Points, in no order, along strands that fork, close into loops and pass close to each other.
Points whose rows are less than 61.5 apart are linked; no others are. Some points are linked to none.
K569: [ -7  20   0   2   8 -18  15  -7  16   6 -20   8  -3 -17  23   3 -11   8
   9  -9   1  -8  -5 -18  -3 -12 -32  13  -8  -4  14  16 -19  -4   1   5
  -9]
K293: [  1   7  -6  12   2 -11  -7  16  -4   2  -5   2  14 -14  18 -14  -3  18
  26  -2  -5   6  18  -1  -1  -5  11  24  14   3  -2  -1  -8  13  -1   7
 -19]
K819: [ -8 -15  15   0  -5  -1   3 -14   1   5  14   1 -18   9   4  16  -4  -2
  -4  11   3 -13  -3  -7  17 -10 -22 -14  -8 -10   7  -2 -22  -5  -4   6
   8]
K245: [ -6 -14   3  -3  -6  13  -3  25  -9  -6   5  -3  -3  11  -5  -2  -2  11
  -4   2   3  11   0  -5   2  -3  19   0   1  15   3  -5  17 -15   6   1
 -11]
K601: [-17 -17   8  -4  12   4 -18  -3 -21  -5  -1  -9  -4  12 -22  -8  10 -15
 -22   9  23  -4   1   0  -6 -13   2   6 -15  -7  -6   2  25  -9  18   6
   3]
K994: [-12 -21  -7   0  23  -2 -21   5 -22   4   6 -15   7  12 -12   5  11 -12
  -4   4  10  12   4  -5  -8   1   5   8  -3   9   5   2  11  -3  29   4
  -2]
K94: [ -8  11   5   7  23   5   8 -10  -5  -3  -9   3   2   8  17  10  -1   9
  22 -23  13   3  -7 -11   0  -3 -18   7  -7   1  21  17  -6  15   5   1
  20]
K823: [  5  -6  14   3 -10  17   1  22   4   5   0   1  -2  -4   3  -3   6  18
  11   4 -14  14   5  13  -6   2  26   3   6  20   9  -6  11  11  -5   4
  -3]
K922: [  4  16 -29 -10  -2 -11  -4   2  11   0   5   9  14 -22  13  -2  17  -1
   5  14 -14 -15  -3 -14 -19  -5 -11   6  -1  -5 -12   2  16   9 -14 -16
  -7]
K847: [ 13  20   6  -1  13  -5  -6   4  13   7  -6   9   6 -33  10 -19  10  10
   0   8  -9  15   0 -12 -32  -5   8  -3  11   1   1  13   6  22 -30  -3
  -5]
K688: [ 19  15  12 -14   7  -7  13   4  19  14  -5  17  -5 -22   7  -6  14  -3
 -12   8   7   3  -3   2  -1  23 -10 -12  13   2   3  11  11  -5  -8 -13
  -9]
K323: [ -6   4   6  15  -4   5  19  -7 -17   0  -1   3 -12  -9  18   9   5 -12
  16 -10   6  -6   6   4  19  -9  -3  11   0   4   8   1 -13   1  16  11
  20]
K9: [  4 -11 -29 -11  -5   0 -10  -1 -19   8   5  -3   6   1 -10 -15 -10   4
   8   3  -7   5  16  -9   4  14  -1   1 -12 -17  13   4   0   4 -16  -6
   2]
K693: [ -8 -19 -30  -1   1   5  -6   4 -11   9  -3   4  -3  14 -12   2   0   2
   1   0 -14  19   1  -7  -9   1  11  -5 -15  -4 -23  -7  18  -5  24   8
   8]
K196: [  4   6 -21 -14   2  -4   4   9  22   4 -10   3  -3  -8   6  20  16 -11
  -9  10 -10   5  -9 -12   3   3 -14 -12 -15 -17  12  24 -11   4  13  -4
   9]
K577: [  8  -4  -1  13  -1 -15 -18  -8   4   6   9  -7  -4  -7  10 -11   0   4
  12  -5 -19   0   0   7  -9   0  -4  17   7 -14  24   1 -13  10 -31   6
 -13]
K162: [  1  13   0   4  14   4  16   3  22   0 -19   8   4  -1  11   8   6  12
   2 -10  -7   3 -18 -18  -9   0  -2 -14 -11   7   0   6  -7   1  -4  -7
  25]
K156: [ 14  10 -18  -2  -4  18   2  -6 -31 -13   8  16  11 -11 -10   3  14   1
   0   5  23 -17   5  -2  14   0   7   6   9   1 -10  15  15   6  14  -4
   7]
K408: [  0 -13  -6   2   8  13  11   0 -13 -20  10  -6   7   3 -13  22  11  -9
 -19   8   6  -2   1  11   5  -4  -2   8  -9   0   1  21  -3 -15   7  18
  11]
K598: [ -3   7  -9   5  21   2  -5   8  -1 -20   2 -11  11   5  23  10  -3   7
  15 -25   4  -6 -12 -14   2  -4   4  17   4   7  19   8 -18   0   3  -4
  12]
K60: [ -5   2 -13  15 -24  10  12  -6 -29   5  -3  11  -3 -15   2   0  -9  -2
  14 -11   4  -1  -1  16  28  -4  12   2   6  -2  13   2   3  -2  22   6
   7]
K232: [-12   2  15  22   8   1   9 -16  -3  -9 -10  -4  -5  12   5  12 -13  13
   4 -18   7   1  -2  11   0  -6 -28   7 -15   1  29  11  -8   9 -11   4
  12]
K185: [ 10 -18  12  -2 -11  -5  -6  -4   0  22  27  -5  -8  10  -1  10   8  -5
  -6  16  -6  16  -4  25   8  18   4  -4  10   4  -4 -12  -5   0  -2   6
  -5]
K647: [ -8  -8  -3   7 -21  -8  13  -1  -7   5   7  19 -27   2  -4   7   0   3
   1  -3  10  -6  -1   3  -6   6   3   0  -1 -24 -22   7  26  -1  30   1
   8]
K4: [ 11  -9  12  -5   5 -12  -2   5  27   3   5   0  10  -5   8  16   8   8
  -5  -1  -6   7  -2  11 -19  14  -7   3  16   3 -24  -8  -6  -8 -13  -3
 -14]
K473: [ 19  -5  14 -14 -10   9  -1   2  -8  -4  20  -9  -9  18 -17   0   2  -3
 -19  16  21  -7 -18   6  14   0   7  -7   7  14 -20  -5  29   3  -4   3
  -5]
K877: [  0  -4  -7  -4   9  -4   6   3   7  11  -8   3 -11   5  -8  -2 -20   3
   8 -11  -6  -3  10 -21   9  15  -7 -10  -2   5   3   0 -24  -3  -6  -5
   6]
K438: [  5  21   3   2  20  -2  -2   7  12  -4 -21   8  24 -23  -6  -2   4  13
   5  -2   3   7   3 -10 -23   2   2   4   7   7   1   4  10  16 -10 -12
  -8]
K355: [  0   1 -16   8   0  13  12  11 -10   4   4  -7 -10  -3  20   4   4  -2
  19   2 -18  -3 -10  -7  15 -11   2   6  -3  12  13  -8 -13  12  12   2
  16]
K920: [ 11  -7   2 -19  17   9 -11 -12  -8  -1  12  -7  10   6 -14  13  -9   2
  -8  16   2 -10  -9  -9  18   9 -10 -17  -1  -8   0  -7 -16   7 -23  -8
   6]
K353: [  2  -6   2 -12 -11   9  12   9  -2  -6   8   7  -4   8   4  22  -3   8
 -15   8  -4 -10  19   0  -7   4   7   6  -5  31 -33 -14   8 -10  -4   2
 -13]
K86: [ -8   3   9  18   2  12  -1  -2 -18  -1 -13   7  -5  -4  19 -15 -14   9
  19 -24  24  18  -8  -6  17  -7   4   0   8   6   3  -6   5   5  31   3
 -14]
K637: [ -3   5  -8  12  -7  -5   3  -9   2  -1 -14  10   9   1 -11   5  -3  13
  -6   0   0  -5   5  15  -8   6   8   2   9   0  12  -2   6  -8 -10  -8
  -9]
K122: [ -7  -3 -10  14  -8  -1  -1  -4 -22  -2  -4  -1  -8   0 -21   5 -22 -14
   7 -17  13   0   7   7  20   5   4   1   5 -10  23   9   3  -3  20  -5
   3]
K216: [  9   1  -8 -20   4   2 -10  -7  12  -8  -5 -10  25  -7  -2  14  -4   2
 -13  11  -7 -10  -8 -11  -1   1 -24 -12  -5 -11  -8  -3 -24  -5 -22  -5
   6]
K835: [  8   4  20   1   5 -18   1  17  21  -8 -17  -8  11   7   9 -23  -2  16
  15 -19 -12  14  21   9 -17   3  19  13   0  -8  -6 -11 -10   4 -10  15
 -16]
K161: [ -4  -5 -28  -3   0  10   0 -20 -31  -2   4   8  -2   7 -14   5   6  -8
  -6  -2  -1  -2  -8  -6  -7   0  15  -2 -18  -3 -28   3  27  -4  21   9
   5]
K849: [  9   6   1  -4 -11  -4 -12  -5   9   2   1  -2  14   6  -7 -14  -5   2
  -7   3 -14  10  13  26  -4  11  21  -3  15  -6 -22 -14 -10  -6 -21   9
 -17]
K779: [  7   4  -2 -12  17  -2   1   3  24 -11  -9  -1  12   7  13   6  10   7
 -10 -14   5  -5 -24 -13 -12  10   1  -3   4   3  -7  -1   4 -22  -8  -7
  17]
K591: [-13  13  -8  11  13 -19  12   2  23   0  -9   7  -2  -9  32   0  -3  12
   7  -6  -4 -15  -7 -15  -5  -9  -9  11  -1   4  -3   1 -15 -14   4  -1
 -10]
K649: [ 16  12  20   0   6   4  13 -16  19  -8  -5   8   0   0   9  17  19 -11
 -27   0   2 -15 -13   4  -9   2  -1  -9   9  24 -13 -12  20  -7  -3 -17
   8]
K606: [-16  -7 -11 -15   6   5  -4 -13 -30  -5   2   5  -5   2  -2  -2 -13  -8
  -2 -11   4 -10  -1 -25  17  -6  -2  -8 -17  -1  15  -7   7  -1   2  -8
  12]
K19: [ -4   0  -5  -8   5  -5   0  10   1 -14  -2 -14  16  14   3 -21  -9   7
  15 -11  -3  -5  14 -15  -9   3   2   1   1 -18   1 -15 -11  -7  -8   5
   6]
K366: [ 28   0  -4 -19  -3   6 -12  -2   3  12  15  -4  18   1  -3 -18  10   0
  -2  15 -18   8   2  17  -7  20   7   2   8  12 -23  -2  -8  -4 -30   4
   2]
K426: [ 10  13  -9  -2   8   5  -7  13  -1 -10  -3   3  27 -29   4  14  23   1
   7  -2   6   3  -5   2 -12   2 -11  11  13   7  -3  19  18  17   6 -20
   0]
K267: [ -4  -6  -9   0  -7   7  14  -2  -3   6   9  20 -16   0   8   6  23   7
   2   9  -6  -2   0  -5   7  -9  -1  -2  -9 -17  -7   2  22   6  20   5
  18]
K538: [ -6  -5  21  15  -4   0   3   3  20   4  -1   4 -17  25  -5  -1  -6  -3
 -10   1  24  -3  -9  19   5   7   7 -17   5  -4   2   5   6 -13  10  -5
   6]
K588: [-12   5 -14   5   1  -1 -12   4 -19   3  19   4   0 -21  21 -19   7 -10
   9  10  -5   4  16  -9   3 -13  16   9  14  10   1 -13  14  18  18  -6
 -16]
K336: [-18  -6  10  13 -11  -1 -11  -6  -4 -15   7  -1 -10  13 -29   5 -16 -26
   0 -13  33 -16 -21  -8   2  -7  18 -11  -4 -13   4  23   1   3  15   1
  20]
K214: [  0  -4 -33 -15   7 -14 -11 -12  -7  13 -10   1   7   7  -8  -9   1   4
  -1  11 -13  -3  11  -8  -8   9  -6  -5 -17 -28   8  -5  -7   1   0  -3
   5]
K469: [ -3   2   1   0   8  -1  -3   6   3   7 -17  -4 -18   4 -19   0 -24   9
  24 -22  -9  12  20  -6  11   8 -12  -2   4   6  10   7  -7  21  -9 -10
  -1]
K616: [ -5  -9   8   2 -10 -16 -15  -4   4  -3   3  -4   8  15 -13   0 -16   4
 -16  -5   2   5   6  25   3   8  23   2   8   8  -6 -18  -2 -18 -10  12
 -31]
K16: [  3 -19 -11 -10   8   9  -9  15   2   6   8   0  -9  17 -12  -7   0   8
  -1  16  -6  14   3 -18   4   4  12 -14  -5  11 -11   0  10  -5   3   2
  -1]
K172: [ -8 -21  -8   3   0  -1  -6  -1 -11 -11  16   2  -9  16 -21   8 -19 -17
   6 -19  26   9 -17  -9   4   5  18  -3 -16  -9   1  22  -1 -14  22  19
  12]
K282: [ -1 -11 -10   5 -28   3   5  14  -8  -2   3   9 -16  11 -14  -5 -16   3
  -3   7  10  -3  -9  14   3   6   5  -6   1 -15  -7  17  27  -3   2   3
  -6]
K459: [  7  -5 -12  -3 -19  12  11  12 -11   9  -9   0 -11  -8 -17  -6 -28   8
  17  -9  -2  -6  10 -19  17   0  -1  -8  -1   3  -6  -8  -8  -6  -6   3
   6]
K635: [ -7 -15  14  15  -1   2  -2  12 -10  11   7  -5 -17  -2 -16   8   3 -11
  10   6  19   2   4  -1   1  -3   5   0   3   1   6  -4   1  17  27  -9
  14]
K427: [-11  12  -4   0   0  14  -3   6 -23   2  -3   9   0  -9  15 -13  -7   7
  13   1   6   9   3 -13  19  -6  10  -2  11  13   9 -15   3  12  21  -6
 -13]
K294: [ 13 -14   7  -3  -6  -6   7  -6  -5   9  21  -8  -8   1 -11  11  21 -16
 -18  19   2  -3   2  21  -8  15  -8  -4   9   9 -17  -5   7  -5   0   5
   6]
K480: [ 19   3  19   3  16 -18  -7  12  37  -2 -22 -14   0  -2   4 -18 -13  -2
  12 -21 -17  12  16  -1  -4   9   7   7   2   2  14   0 -27  10 -13   8
 -12]
K432: [  3  -4  10   2   0   2   7  14  13  -6   3   4   3  -2  10  31   8   7
  -7  -4  -6  -2  18  14 -21   4  -3  10  13  16 -19   2   2  -2  -8  -2
 -20]
K365: [ 11  -3 -19  -4  -5   5   0  -2 -20 -11  14  10  10 -13   2  -4  17  20
  13   7  10 -15   9 -12  -1 -12   0   9   3   3 -19  -3  26   9  -5  -5
   2]
K116: [-12 -25 -10   3 -17   5  -4 -12 -28   7   6 -15  13  -7 -11  -7  -5  -5
  -9   9  -7   2  -6  16 -10 -11   0   1 -10  11   7 -17  10 -17  -5   4
  -6]
K489: [ -7  18   7   7  -6  -8  15   4  19  -9 -17   0   9 -21  10  20  20 -10
  -7  12 -10  -8  -7   1 -12 -16 -18  -2  -5   9  -4  12   9   1   0  -5
   3]
K659: [ -8   9 -22 -10  -3   6 -10  -3 -19  -7   1  -2  21   3   0 -19   2   7
   7   2 -15 -10  -2 -17  -6  -9  14   2   0  -4   9 -20  18   6   0 -13
  16]
K43: [ 10 -17   5 -12 -13   2 -15  -8 -15  21  16  -7  -6 -12 -14 -21 -27 -16
 -10  10   3  24 -14  16  10   7  21  -8   3   2  -6  -6  -1   0 -15   6
 -30]
K973: [ -3  -4   9   6   4 -15  -1  23  31   4   1   0  -3  -6  11  17  24  -9
   2   0   6  11  10   2 -10  -9 -21  20   4  -4   0  17  -2   3  21  -3
  -9]
K603: [ -7  -8 -25  -4  -2 -11  -9  -6  -1  12  -1  -3   6  16  -5  -9   3   7
  -4   5 -24  10   3   1  -9   4  -1  -2 -11 -16 -16 -14   4 -12   4  15
   0]
K280: [-15   7  22  13  -1  14  18  -9 -15  -4 -13   3 -14  -1  -5  -4 -18   5
   1 -12  14  -2   9   9  10  -4 -18   1  -6   6  22  12   8   3  -5  -2
   2]
K295: [ -7  -4   3   4 -22   9  -2  29   7  -6 -10   7  -7  23 -11  -6 -19  24
  -4   1   4   5 -10  12  -2   6  19  -6  11  -1  -6   8  24  -6   1   2
 -17]
K876: [ -1 -16  31  11   0  -3   4  -1   9  15   1  -3  -7  14   4  11 -12  20
  10   2  -1   1  -9   1   7  -5 -15 -11   0   2   3  -6 -23   3  -8  11
  -3]
K673: [ 11  24  13  -7   0 -20   2  -3  25  23 -14  12  -8 -11  10  -6   1 -13
  -9   5 -14   7  -2   9   5   4 -25  -4   3  -7  25  14 -17   9  -7  -3
 -26]
K787: [-12 -17  -8  -4 -23   6   4  -3 -11   0  -1  -6 -10  -4 -19  -1 -38   2
  16 -22   2   1 -11 -11  13  -9  -3  -8  -8 -10  -6  -9  -6  -2 -10  -7
  -1]
K296: [-15  -2  13   4 -11  13 -14   0 -20 -18   4  -3  -1   4 -27   3  -1 -15
  -5  -9  36  -9 -12  -6   8 -13  16  11  10  -8  -2  14  19  13  34  -6
   7]
K555: [ -6   8  20  12  -1  -2   9  -1  -5  -9  -6   5  -1  -3  -4  -2  -4  -3
  -7   7  13 -20  17  13   6  -5  -2   8  14   3  19   3   0  -9  -3  -8
  -3]
K887: [  0  25   2  -4  -3   0  18  -1  17   2 -10 -20  -1   8  19 -32 -19   6
  20  -8 -31  -5   6   2  -7   1  -7   4  -7 -12  10 -11 -19   4 -12  -6
   4]
K669: [-13  -7   0  -4   7  -6  -9 -21 -11   3   8   5   0  20  -4  -4  -6 -15
 -23   9   4  -1  -7   8  10   8  -5 -17 -15  -9   5  -4  -2 -32   9   8
   4]
K55: [ 20   4 -11  -1  -6  10  20  -2 -13  -9   8  14  -6  -2  12  -3  30  18
   2   3   2 -13  -1  -6   6 -18   2   6  -2  10  -8  -5  33  10   1  -3
  14]
K398: [  5  16  -9   6   8  10  18   9  12   1 -12   2  -7  -8  17   2   4   8
  18  -7 -14   0 -21 -22  -5  -9  -2   4  -7   6  -2  -2 -18  14  10   8
  29]
K135: [ -2 -29  -6   5  11 -10  -6  17  -7   9  17 -12  -8   2  -3   7   9 -10
  11   3   5  11  14  -8  -1   5   0   6   9   8  13   4  -8   5  19   2
   0]
K964: [ -1 -19   0  -9   3  -3  12   0 -22   8  18  -1 -20 -12  -6  -5   1 -12
  -3  13  22 -15  12 -12   9 -10 -17   4 -21  -1 -17   4   2 -10  16  18
   6]
K868: [  5  -4  -1 -12  19  -4  -8  -2  16 -17  -1 -20  13  10   1  -2  -6   4
   9 -11  -1  -5  -2 -22 -13   5 -17  -4   1 -15   8  -5 -23  -2 -25  -8
   7]
K934: [ 33   2 -11 -22   1  11   0   7   9  -2  14   4   2 -10   0 -11  17   7
  -4   8  -7  -3   9  -4  -6   9   4  -4   4  13 -13   0  11  -2 -27  -4
   0]
K150: [  4 -12 -12  -6  -5   3 -17   7 -22   4  17  -6   1  -3 -12 -15   3  -5
  10   8 -10  16  13  -5  -1  -3  13   2  -3  -1  18   0   8  13 -17  -1
  -6]
K744: [-10 -12   3 -18   3   6 -10 -14 -27  -5   8 -10  -2   8 -19   1 -17  -7
 -13   7   2 -12   2 -10  18  -2  -5 -18  -4   1  15 -13   4   2 -18 -16
   0]
K784: [  4   9  -8  10  17   1  -2  11  -2  -7  -7  -3  10  -9  20  -3  -3  14
  29 -17   5   2   2 -10   3   1  -6  17  16  -1  -5  -8 -28  11   9   6
   2]
K725: [  5 -17  15 -13   7   1 -11  -9 -19 -10  13 -11  -6  21 -23  -3  14  -7
 -26  16  24 -11  -7  -1   0   1   2  -3  -6   1  -8   1  36   0   3  -1
  -4]
K50: [  9   9 -17  -8  -1  16   5 -18 -20 -20   9  17  -1 -14  -2  11  30 -10
  -4  11  10 -14   8   3  15  -2   3   5  -3 -17 -27  18   3  10  21  16
  13]
K691: [  2 -22   3  -6 -10  -2  -7  -7 -15  22  12  -5 -13  -2 -18  -7 -22 -11
  -7  24   1   7   0   4  19   6  -6 -14 -11  -5  -8  -5  -9  -4  -5   3
 -25]
K164: [ 20 -24 -13 -14 -10  16 -12  -5 -25  17  19 -12   0   2 -27 -11   5   5
   6  18   4   2  -5   4  -5  14  -5 -14 -15   1 -14   0  -1   4 -20   7
   6]
K62: [ -9  -8  11 -10  11   4  -2 -21  -7  -5  15  -5 -18  13  -9  10   2 -24
 -17   5  12 -12  -2  -5  18  -1 -11 -13 -24   0   1   5 -17  -9  -1   7
  19]
K487: [  7  -1  25  11   3   6  -6   6  17   5  -4 -12   2   8  11  -5   1  19
  14   4 -19  12 -11   1  -7  -4  -5  -7   3   0   4 -13 -17  16 -27   4
   1]
K953: [-11 -22 -11  -3 -23  -1 -12  -8 -19   2   2  -7  -4  -7 -25  -3 -20  -1
   4  -5   8 -10 -19  -5 -11  -4   7 -12  -4 -18   2 -11  14   5  -2 -16
  -2]
K457: [ 12  -4   3   2 -17   7 -11  15   3  10   3   0   1  -7   0 -18   3   4
  12  -2 -25  17  14   3 -14  -4  25  -1   8   5  11  -4   0  12 -26   7
   1]
K859: [-18   1  19  18 -10  13  -6  15   0 -13  -1   1  -7   5 -16   6   3 -16
  -6  -5  23  -7   7   7   3  -7  21  10  15   5  -7   4  14   6  33  -2
  13]
K330: [  4  26  12   5  -3 -14   7  -5  20  12 -29   0  10 -20   7   1  -2   0
 -16   8  -9  17 -16  18   0   9 -24  -7  -8   3  21   5  -5   4 -14  -6
 -15]
K968: [ 28 -20  -6 -13  -2  17   1  -8 -22   3  20 -14   3   9 -21  -7   3   6
 -10  18  11  -8 -15   0  11   0   0 -15  -9  18 -20 -16  19  -2 -15   5
  -1]
K417: [  2  23  -8   0  10   7   7   1  -4  -9 -14   8  22 -20   6  11   9   0
   0  -1  15  -2  -5  -2   3   1  -9   5   4 -12  15  30   5   6  10  -8
   8]
K822: [-14  17  -5   1   4  -1   5  -3  14 -24   0   0  12  -4  12  17  20 -17
 -19  11 -10 -20  -7  -5  -4 -25  -4   5  -1   9  -2  10   1  -7   1  -5
   5]
K144: [-16   9  22   0   3  -2  -3   0  19 -10  -2   5  -3   0   1  -4   8 -12
 -22  13  12 -23  24  12   7  -8  -8   8   2  -3  -4  -7  -5 -22  -8   1
   4]
K246: [-12 -19  14   0 -18   0   7   4  -2  13   8   4 -20   4  -5  -3 -12  -3
  -8  17   3  -1  -1   3  23  -7  -2 -18 -11  -9  -1  -8  -4 -11   7   7
 -14]
K951: [ -3  12  12  16   5 -19  -4 -15   4   4 -10   4  -7   2  24 -16  -5   8
  -1  -5  -6  -1   2  12  -5   2 -10   9  -1 -10  35  -4   3   9 -11  -1
 -15]
K694: [  4  16   3  13   1  -7   6 -10  13   8 -21   5  -3   6   9  -5  -4  13
  -9   1 -12   8  -8  18  -6  12  -6  -8  -1  -1  25  -5  -1   1 -11  -7
   2]
K352: [  5  13  10 -12  15 -18  -1  -2  24  19  -1   8   0  -4  15  -5   7 -14
 -13   9  -2   0   1  -8   6  11 -11 -11   8  -2  10   4 -13  -5  -2 -13
 -15]
K222: [-21  11   6   4   3  -3   3 -11  17 -18   0   8   9   8   9  13   7  -3
 -24   5   4 -18  10   9   5 -17   3   3  -7   5  -3   6  -6 -28   4   9
  -4]
K82: [ -7  16  17  14   6 -11  12   6  22   8  -6   9  -2  -6  17   9  20  -6
   4 -13  17  11   9   4 -14  -4 -14  21   6   1  -8  13  -1   7  34   3
   3]
K452: [ -2   2  -6   8  -8   9  11  -9   6   1  -2  13 -15  10  -4  13   5 -12
 -12  -3 -10   1 -21  11   9   9  23 -20 -10  -3  12  -2   0 -16   6   3
  26]
K831: [  6  18 -20   2 -10  -3   6   4   7   2  -8   9  19 -10 -13 -14  -2   6
  23 -12  -6  -3  27  -8 -15  11   4   4  15  -7 -31 -11  -4   0  14  -9
   9]
K740: [ -4   6   5   3  -7   8  17  -6  17 -12  -5   5  -2   8   1  30  17 -22
 -23  -7 -11  -5   7  13 -18   8   8   0   5  23  -7   4   7  -9  11 -14
  10]
K886: [ -4  -7 -11   3 -18   5  -8   4 -18 -12   4  -5  11  -4 -30  -6 -11  13
  15  -6  15  -6  -7  -4 -13   1  12   2   9 -13 -20  -8  19   3   0  -6
   9]
K241: [-17 -14  -2   6  -6  -7  -2 -15 -17  -2   3  -2   0   4  -8   3 -11 -17
 -20   1   0  -4 -14   5  -1   2   9 -12  -3  11   1 -17   5 -26  13  -1
   1]
K567: [ 11  -8   3  -4  14 -17 -12  -3   5  23  19 -15   8  13  11   1   5 -13
 -12  16 -20  20  -9  13   5  15   3   4   7   3  -1 -20 -26   3  -5   9
 -11]
K963: [ 14   9  -8 -19  10   1  -2  -6  14 -18   2  -5  17  10  13  12  17   0
 -26  -2  -5  -9 -15  -8 -12   4   1  -1   4  20 -14 -17   7 -15 -11 -12
   1]
K633: [  3  14 -14   4 -14  -6   6   8  17  10 -15   5   6 -24   9  13  12   0
   3   3 -23  -1 -10  -1 -23  -8 -13   1  -3   1 -13   4   9   2  -7 -12
   1]
K883: [-11  14  23  -2   8   1  -5   7  12   2  -2   1   6  16  27  -5  -2  28
  -4  -2   3  -4 -11   9   4   4  16  -6   5  24   2 -20  -3 -10 -17   4
 -12]
K654: [ -8   5  -7   3  -3  -3  16 -14  10  -6   3  13 -17   8  -3  17  14 -31
 -17  -1 -11  -4   4  12  -2   9  14  -4  -6  10 -14  -1   3 -22  14   3
  16]
K306: [-17   4  -6   8   6  -7 -14   5  -6  -7  11  -3  11 -10  11  -1  11   0
   7  13  -6  -5  10  -4  -4 -19   9  19  20   8  -9  -7  -2  18  10  -1
 -21]
K664: [ 27  15   4 -15   2   0  -1   8  19   8   0   9   5 -23   7 -15  16   2
  -8   4  -8  12  -5  -4 -12  14   3  -6  11   5  -5  19  14   4 -32  -8
 -10]
K230: [  8  -3  14   7  -1 -20  -7  15  29   5 -13  -6   4 -14   2  11  11  14
   6  -5  -1  11  -6   4 -24  -5 -19  15   4  -6  -4   8 -10   9  -5   6
 -17]
K815: [ -5  -9   8  -1   9  12   0  -7  -3 -21  12  -7  -3  11  -8  18  11 -24
  -8  -6   9  -9   6   0   7  -8   0   9 -15 -10  16  15  -9 -10   3   5
  31]
K466: [ 15  12   6 -11  19 -16  -2  -6  21  22  17  -3   9   7  17   9   2 -24
 -10  19 -10   9  -5   5  21  10  -8   3   6   3   5  -2 -25  -1  -1   4
 -14]
K674: [ -9  27 -10   8   7   1  15 -10   3  -2 -20   3  13 -22  13   0  -7   6
   6   6  -4 -12  -1  -3   4 -17 -21   9  -5 -14  19  19  -5  12  -3  -8
  -5]
K262: [-11  -3   4  23  -6   7  -5   1 -11  -3  -1  14  -5   0   9   6   0  10
  12  -9  23   8  -1   2  15 -11   8  -2  17   0 -19   4  -5   4  39   9
  -3]
K888: [ 13  -2  16  -4   1  -9  -6   6  16  13 -14 -16 -22  11 -12 -16 -17  -2
  23 -23 -26  17  21  -1   5   1  -4  -2   2  -4  13  -3 -20  22 -16   5
  -7]
K184: [  1  24  -5  -6   9   6  18   5  17   1 -16 -12 -10   5  11 -11 -16  11
  22 -13 -22  -2  -4 -17 -11 -13 -25   3 -12 -14   6   3 -18  12  -4  -1
  19]
K773: [ -7 -15  -7   5   1  -7   0   2 -19  -3   9  -9 -13   7 -18  -1 -22 -30
   1 -11  34   1   1  -1  14   2  -3   6  -9 -12   1  16  -1 -18  26   6
   3]
K168: [ -2 -13   7  -2   3  -8 -23 -12 -16  -2  15  -9  -5  -5  -1  -4  -6  -7
  -2   8  -9   1  12   3   1  -4  -2  -1   8  -7  20  -1  -8  14 -39  -1
 -15]
K70: [-13   6  10   2   0 -14   7   2  24  10  -3   8  -7   6  28   2   4  19
   4   1  -9 -10  -5  -9  -7   0   0  -7  -2  14 -11 -15 -11 -18  -2   6
 -10]
K585: [-12   7  12  18  -5   0  13   0   3   4  -9  18  -7  -1  10  11   7   9
   7  -3  14   8  19  12   0   2  -5  12  16  -4 -25   6  11  12  30   2
 -12]
K803: [  0 -22   4  -4 -24   2 -13 -10 -13   9  13 -12   4 -15  -9 -13 -12 -17
  -6  -5  -6  21  -4  24  -3 -11  15   2  -2   5  11 -16  -7  -4 -24   5
 -21]
K771: [  7   1 -24 -11  16  11 -11  -3  -2 -16 -12   9  12   2 -16  18   2   7
   7 -13  14   2  -8 -19   2   9  13  -4  -7 -18  -1  14 -15   0  11  -3
  21]
K77: [  3  23  17 -13  10  13  11   4  15   0 -11   4  10   5  20  -1   7  24
 -22   4  -2   1 -13  19  -2  10   7  -6   0  25  -3  -8   5  -6 -13  -3
  -5]
K240: [ 10   5  16   2   0  -9   9   4  16 -23 -14 -15  18  16  -6 -28  -9   5
  18 -20  -9   3  21  10 -14  10   6  -1   4 -23  14  -5 -11  -4  -6   1
   2]
K990: [ -7  15  -3  11  -8   8  -1   7   1  -6 -20 -16   6  11  15 -13 -20  18
  20 -16 -23   7   9   6   6  -6   0  13 -11  -2  20  -9  -8  13  -7   3
   2]

How many points has the smallest loop of links through each point below? Write 0 if it is on no loop.
K883 -> 0
K245 -> 9
K62 -> 9

A piece is two or more points that can be reached from each other along the links. Count, over all rows, the pieces, the separate loops (a circle has one, a figure eight two, a Y none), the forks (points with three links) and the tips (points with one).
pieces -> 4
loops -> 2
forks -> 10
tips -> 14

A tip is a point with one link. Name the tips that can be reached along the links from each point below, in the order of the rows.
K744 -> K606, K886
K876 -> K408, K487
K635 -> K164, K452, K990

Name the points in between on the shortest way along the links from the first point to the second, in order.
K744 / K469 -> K920 K216 K868 K19 K240 K835 K480 K888
K60 / K740 -> K323 K355 K398 K162 K779 K963 K649
K693 / K673 -> K603 K214 K9 K150 K168 K577 K951 K694 K330
K366 / K86 -> K934 K664 K688 K352 K673 K330 K694 K637 K555 K280 K232 K94 K598 K784 K293 K306 K588 K427
K649 / K601 -> K963 K779 K162 K398 K355 K323 K60 K122 K773 K172 K336 K296 K859 K635 K135 K994
